Each row is a point on a landscape with many valleys, with its height.
From any point a ball rolls to the lowest of the 2 points nearest to it. It stops when none of these is lower. Distance is the straight distance between rows; heights are no part of it.
k_449 h=537: [  1   2   8  14 -40   5  26  18 -40  28 -28 -10   1  32 -20 -30 -17   4
 -13   3]
k_376 h=479: [ 38 -11 -29  67   2  16  23 -13  12  17  -5  -5   0  47  -3 -45 -29   8
 -14  13]
k_959 h=223: [ -8   0  -5  11 -22  24  11 -12  17 -39   7   1 -16 -23   9  39   1  16
 -14   0]
k_623 h=554: [  4  -3   2 -19   6 -14  -9   5  15 -15 -10   8  -3  46  38   0  25 -18
 -16 -34]
k_788 h=583: [  8  -5   7  28  -5   2   6   2 -19 -42 -17  -3 -41  12   9   3  36  11
  11  28]
k_934 h=565: [  5  23 -36 -42  15 -12 -21  -8  -1  17  14  57  22 -50  -3  65 -16  -2
  46  -5]
k_538 h=353: [-32 -27   9  -8  17   6  12   1 -26 -23  -4 -29  -5  12   4  11 -14   8
 -15 -13]
k_264 h=564: [ -9   7 -13 -10  -9  18  -9 -16  41 -33  12  46  -6  -2  -6  36  -4  -3
  56  -1]
k_96 h=530: [ 16   2   9   8  -1  -7 -11 -16  -7 -27 -15 -12   5  48  10  -1  25 -37
 -29  -5]
k_330 h=334: [ 20  35  27  22 -24 -17  -1  11 -18  22   0 -27  15  18   5  46  18   8
 -13  17]
k_606 h=665: [-14  15 -17 -27 -12 -26   5   9 -30 -23  16 -19  39  34 -13   5  32 -14
 -17  36]
k_727 h=300: [-21 -24   1 -24  17 -13 -38   4   4  44  18  68  12 -25   8  24 -16   4
  39 -35]
k_616 h=446: [ 11 -16  27 -18 -14  -7 -13 -28   5 -26  30  -2  -5  -8 -20   8  20  -7
 -18 -16]
k_909 h=576: [ -3  17   8  -9  -7 -29  17  22   6  -6  -4 -17  20  21  15  -8  40  -3
 -20 -22]
k_267 h=616: [ 39 -24 -19  45 -16  35  30  12 -25  44   9  14  56  22 -32 -62 -16  10
 -29   9]
k_174 h=401: [ -5   6 -19 -28  -9  25  16 -16  63   4 -14  -6  28  11  -4 -15 -14 -21
  10 -30]
k_858 h=378: [ 14  -6   1 -40  14   9 -43   3  11  -8   5  24 -20   0  -4  49  10  -5
   7  -7]
k_970 h=503: [-20 -17  33 -12   0   1  -4 -24  31  24  21 -31   6  11 -10 -11 -18   1
  14 -10]
k_377 h=428: [ -9   7 -11  -3  -6  20  25  13  39  -4 -15  -5   8  21  -8 -25   4  10
  -4 -32]
k_54 h=475: [ 17  -6  20   5  -3  13 -10 -37   4 -30  -2 -21  13   9 -49 -13  12 -27
 -18 -16]
k_994 h=158: [ 19 -28  18 -14  23  -3 -22  -5  -6   6   1  45 -18 -26  52  37  19   1
  14 -21]
k_81 h=169: [ 32 -35 -37  36  22  15  35   8  22  -6 -15  14 -25  -9  -3 -74 -22   7
  21  -2]
k_381 h=637: [ -1  11 -28 -33  -2 -10  11   7 -32 -22   1 -27  18  21  16  49  29   6
 -26  19]
k_353 h=661: [ 26   5 -20  64  -6  15   9 -33 -29  -6   7  -4   8  18 -43 -56  -1  14
   7  41]
k_543 h=420: [  1  42   9  41 -21 -21   4  18 -19  20 -13 -14  18  42   9 -11  17   0
  -7  23]
k_642 h=241: [ 25  16   5  -3  41 -15   3   4 -17 -28  -4  -4 -14 -27  22  69   5   1
   6   3]
k_99 h=387: [-16   1   3   1  24  -4 -27  17  25  -4 -18   4 -26 -44   3 -32 -14 -35
  18  17]
k_85 h=354: [-45   0 -12   8   2   6  10   1  26   6  20 -42  17  -4   5 -21   9  11
  -4  41]
k_966 h=509: [  7  37  -5 -34  12 -21  -9   4 -15 -12  -8 -15  -2   9 -12  52 -25   4
  -1 -25]
k_362 h=349: [ 12  -8   2 -47  15  16 -24  10  13   4  21  36  -4 -43 -18  57   1  18
   5 -27]
k_71 h=660: [ -5   3 -11 -33  27 -25  10  33   0 -32  16  22  -1   5  28  30  23  20
  -7 -33]
k_176 h=427: [ -5   6   7   5  -9  -7 -16  13   1   7  -8  -6 -43 -33 -22 -46  -8  -2
   8  24]
k_569 h=581: [ 28   6  -1  73 -11  29  14  21 -16  34  -7  11  40  21 -17 -43  -9 -13
 -33  35]
k_256 h=515: [-15  -1  25  10  14  -7 -22  17  12   2   9  -8 -29  26   6   3   6  16
   3   5]
k_957 h=335: [-12  -5   8 -49  23 -19 -14   7  12  28  12  13   4 -22  20  12 -11  12
  26 -41]
k_40 h=303: [-32 -19   1  13  14  25   0  12  -3 -19 -10 -18 -23  -2 -22 -23 -28   6
 -12  -2]
k_563 h=556: [ -4  10 -10   4  14   6 -18 -13   3 -63  -6  11 -29   2 -11   8  34   9
  34   5]
k_989 h=443: [ 21  24   8  -7 -30  -5   5  -1  17 -10 -19   1  -8  -7  -8  11  -8 -29
   3   0]
k_398 h=559: [ -8   5 -29 -29   1  -6  -9  21  -5  -2 -15  75  20 -39   8  49  -9 -20
  38 -25]
k_158 h=513: [-21  35 -33  -1  -6   8  -5  -9  25 -12 -24   4 -16 -39 -11 -25 -29   7
  23 -10]
k_595 h=540: [  3 -16   9  -2  19   8 -38 -22  10 -31  -1  32 -23 -32  -5  -2  40   3
  39 -13]
k_696 h=454: [-18  27 -14  13  -7  14  -5  30   9  -9 -23 -10  -7  13 -19 -20  11  24
 -41 -33]
k_52 h=685: [-27   9  -7 -18   3 -15  -7  17  -3  -4   7 -20   9  65 -15  -9  -3 -14
   0  27]
k_516 h=333: [ 20  34  -4  -8   1 -32   0  19 -20 -10 -24   4 -26 -40  30  35  11   9
  11   0]
k_206 h=244: [ -1 -26 -22  35  20  21  18  17  12 -15  -1   0 -23   6 -34 -70 -21  11
 -17   3]
k_257 h=591: [  8   6  -1  -6  19 -28   7  -2 -49  -2  39 -24  25  15  24  44  30  19
 -31  31]
k_467 h=104: [  1  -5   9  17  12   2 -11 -13 -11 -31   0  -5 -29 -49  22  39  -1   7
 -15   6]
k_835 h=312: [-22 -17 -24 -16   9  20   0  -3  12 -22 -30   4  -7 -12  43   5  10 -12
  15  -1]
k_726 h=536: [ 23 -30  38 -17  27  -7 -11   4 -40  11  10 -21 -26  17   7  48   4  15
  -8   1]
k_351 h=497: [ 26 -20  11  10  17  23 -12 -45  16 -42 -17   1 -12   7 -14 -18  15 -33
   8 -15]
k_61 h=500: [ 23  16  16  14 -16  -8   3 -25 -17 -16 -12 -17  37  24 -33 -13  12 -54
 -21   9]
k_775 h=499: [  9 -20  16 -16 -22 -17   3 -15 -12 -13   1  36 -39  -6  21  -9 -33 -23
  11 -11]
k_422 h=597: [-12 -10  31 -11 -19  -1  -9  19 -69  33   4 -19  32  13 -22   3   2  -5
 -14  38]
k_591 h=249: [ -8  -4  19 -22   5 -26  -5 -21 -13  36  32 -39  -5 -25  20  20   2  35
   2   5]
k_586 h=538: [ 40 -11 -37  65  -9  27  28  22  -3  35 -21  -4   6  10  -1 -48 -23   4
 -39  36]
k_540 h=250: [ -5 -30 -35  -4 -17  28  22   1  42  -3   7  22 -13  -3  13 -62  -3  -1
 -20  -5]
k_338 h=568: [-30 -20  31 -14 -15 -14   9  23 -41  30  15 -20  32  29 -18 -24 -21 -14
 -28   5]
k_880 h=415: [-13 -34  27  26  -3   4  10 -17 -38  -1  -7 -24   0  13  20 -19  -1   4
 -41 -21]
k_537 h=251: [ 16 -23   0  26  -6  15  14 -12  21   1  -9  38 -39 -32   2 -61 -14  -1
  32 -13]
k_728 h=641: [ 23  14 -23  35  10   8   4 -26  15 -19 -10 -12  -7  24 -34 -51  12   5
  15   7]
k_26 h=414: [  1  29  -9 -10 -16 -24 -18 -32 -26   7  19 -29  -3  -9  12  33   1  31
 -19  16]
k_394 h=550: [ -2  12 -16 -34   1   5   3 -15  26 -18  16  25   8 -44   2  65 -10  -1
  45   4]
k_204 h=541: [ -7  -9  -6   1 -30  -9  21 -17 -19 -12  -5   6 -32   7 -10 -40 -39  -7
   4  11]
k_399 h=590: [ -7   8   8  46 -10  18  -5 -15   4  14  10 -20  17  24 -29 -31  -9   8
 -26  13]
k_56 h=252: [-11  -3 -31  21  -7  19  37  15  36  12   0 -27  29   8   5 -46  17  -2
 -21  34]
k_98 h=324: [-16 -30  13 -29   5  19 -29  -1  10  18  11  51   1 -54 -20  20   2  15
  31 -47]
k_84 h=210: [-18  10   0  15 -37  19  15   6  22  -9  11 -16  -4 -31 -21  -3   7  28
 -20   5]
k_201 h=635: [ 13  10   0 -30  27 -23  24  10  -1  11  33   1  -2 -12  42  49   2  39
 -20 -24]
k_735 h=310: [-14 -28   2  -1  -4  19   4  21  31   7 -12  27 -31 -15  22 -40   2  -4
   5 -10]
k_768 h=201: [-14  14  20  30  -4  -4  45  -4  19   0  -1 -43  38   5  -4  -7  19  12
  11  -9]
k_275 h=549: [ 23  -1  -7 -60  19 -20 -13  37  -9  16  -4  64   2 -32   6  41 -11 -27
  14 -31]
k_647 h=227: [ 13 -26   4 -26  47 -22 -46  -8   4  18  38  64   1 -27  43  27  16 -10
  14 -12]
k_805 h=481: [-26  33 -10 -17   9 -13  -2  33 -10 -20 -11 -28   1 -10 -22  14  -2  20
 -19 -25]
k_279 h=474: [  3  17  21   5  24 -36 -14  23 -12   6  17  -3 -39  14  28  40 -12  22
  16  20]
k_301 h=534: [ 13  17 -12 -58  27 -16  -6  29   5  -2  12  24   3 -13   3  57 -29 -20
 -15 -26]
k_163 h=412: [  9  32 -12 -26  15 -23 -15  14  -6  19  -1  19 -28  -8  33  53 -15  26
  31   0]
k_365 h=424: [ 30 -16 -12  45  11  41  27 -11  41   0 -26  -1 -15  30  -3 -21 -20  -2
  14  -4]
k_23 h=403: [ 26  29  30  -6 -16 -28   2   2  17   9  14 -19   4 -12 -10  53  -1 -11
   1  15]
k_539 h=615: [  3   6  -8  17   2  12 -21  -3  -7  -4 -25 -21 -24  30 -12 -21  28   9
  -3  20]
k_731 h=487: [  1  12   3  13 -25 -22  21   8 -28  10 -28 -12  -7  45  25  -9 -15  -7
 -18  -7]
k_965 h=444: [-29  -9   6  -1  11   0 -14 -26  34  19  15 -38   1  -8  32 -12 -11 -12
  -5  22]
k_316 h=702: [ -7   4 -16  -7  -8  -1  -7 -13 -13  17  -3 -26  20  56 -35 -47   5  -8
   9  33]
k_810 h=625: [  3   8   1  53 -18  12  -9 -12 -53   3  -5  -1   0  31 -27 -32  -9  -1
  -3  59]
k_149 h=413: [ -4   2   3 -32  -1  -7 -26  -2  41 -13  31   7  -6 -21   1  17  14 -18
  -4   8]
k_811 h=621: [ -8  19   6  56  -1  34 -28  -4 -44  -3  -2  -4  28  37 -44 -19  -4  -1
 -26  28]
k_816 h=417: [-12 -31 -14   2  -9  43  43   9  12 -22 -21 -10 -14  25 -11 -10   1  11
  21  19]
k_558 h=243: [  4 -16 -12 -23  26   2 -13  -1  -6 -13 -30  24  -3 -13  60  38   9 -32
   7 -14]
k_248 h=373: [ -5 -16 -35  10   8  49  25 -12  31 -28 -31  15 -12  17  19  -6   2   0
  33   3]
k_916 h=517: [  6  17   0  -3 -23 -38   4 -40 -64  -1  29 -19  20  13   8  14  15  20
  -7  21]
k_579 h=114: [-13  28  13   9 -13 -12  23  -6  21 -15  12 -34  28 -40  -6  19  15  15
  -8 -16]
k_628 h=578: [-19   3 -13  22 -33   6  23   3 -40   4  -6  -5 -12  33 -28 -32 -47   7
  -2  33]
k_38 h=272: [ -6 -46 -10  -3  24 -10 -45  -3 -12  42  13  82  19 -39  18  43  18  -7
  23 -15]
k_344 h=352: [-30 -26  -6   1  16  16 -16  24  15   5 -21  51 -11 -53  15 -22 -17 -28
  28  -8]
k_524 h=27: [  2   1  30  -4  -9 -14  -4   8  18  39  11 -29   0 -34  32  19  15  12
 -19   0]
k_598 h=473: [ 16  24 -27  30 -10   9  -2  -6  16   4 -22  -7 -32 -38 -22 -52 -29  -6
  -2  23]
k_128 h=602: [-13  10   7  -6  10 -20  24   5  12  -1   9 -25  25  20  44  42   9  16
 -17 -28]
k_856 h=472: [ 16   9  20  -1 -12 -23  13  -1   1  -7 -31  20 -17 -11   6 -22 -32 -37
  20 -31]
k_385 h=482: [ 10 -33  37   4 -15 -14  16 -13 -43   5  10 -19  -9  14  24  13  19  10
  -6   7]
k_995 h=519: [ 10  -1  -3  -1   6  19 -31 -29  35 -13 -14  30 -12  -8  -6 -23  16 -13
   9 -33]
k_513 h=142: [-14 -10 -32  -4 -10  10  12  20  32   2   2  -6   4  15   1 -54  -8 -28
 -43  22]
k_594 h=551: [-23  -3  34  28  -2   1 -21   5 -16  27  20 -28   0  25 -10   2  -9  16
 -24  19]
k_589 h=370: [-25   2 -15 -48  14  -5 -14 -10  37  18  -9   3  28 -18  17 -16  -2 -22
  22 -40]
k_739 h=323: [ 21  10   1  27 -29  25  26   0 -13  27  12  -8  67   2 -62 -54  27   5
   4  20]
k_290 h=539: [-12 -28  36 -31 -10 -15  12   8  -9  19  20 -29   5  -1 -13  11 -32 -15
  -5   5]
k_737 h=569: [ 19 -13  36 -36  21 -15  -4 -14 -13  18  38  -7 -18  12  -9  42 -13  29
  18 -24]
k_426 h=217: [  3  32  23   1 -20 -20  -6  11  -4  47  -8 -41  19  -5   8   7  26  20
 -18  -3]
k_936 h=267: [ -7   4  22  14 -21   8  33   2 -11  17   4 -26  61  22 -29 -24  30   1
  -1   2]
k_239 h=532: [-21  19 -16 -28  -3   1  -7 -11  18 -21  -7  15   3 -55  -8  13 -26  -9
  34 -21]

Two balls start at each pair of points below. Name the first point that both come to, or write -.
k_726 and k_616 => -
k_275 and k_858 => k_727
k_52 and k_204 => k_524
k_810 and k_267 => -
k_569 and k_353 => -

For each start below, name the point where the ball stops.
k_422 => k_467
k_628 => k_524
k_398 => k_994
k_71 => k_54
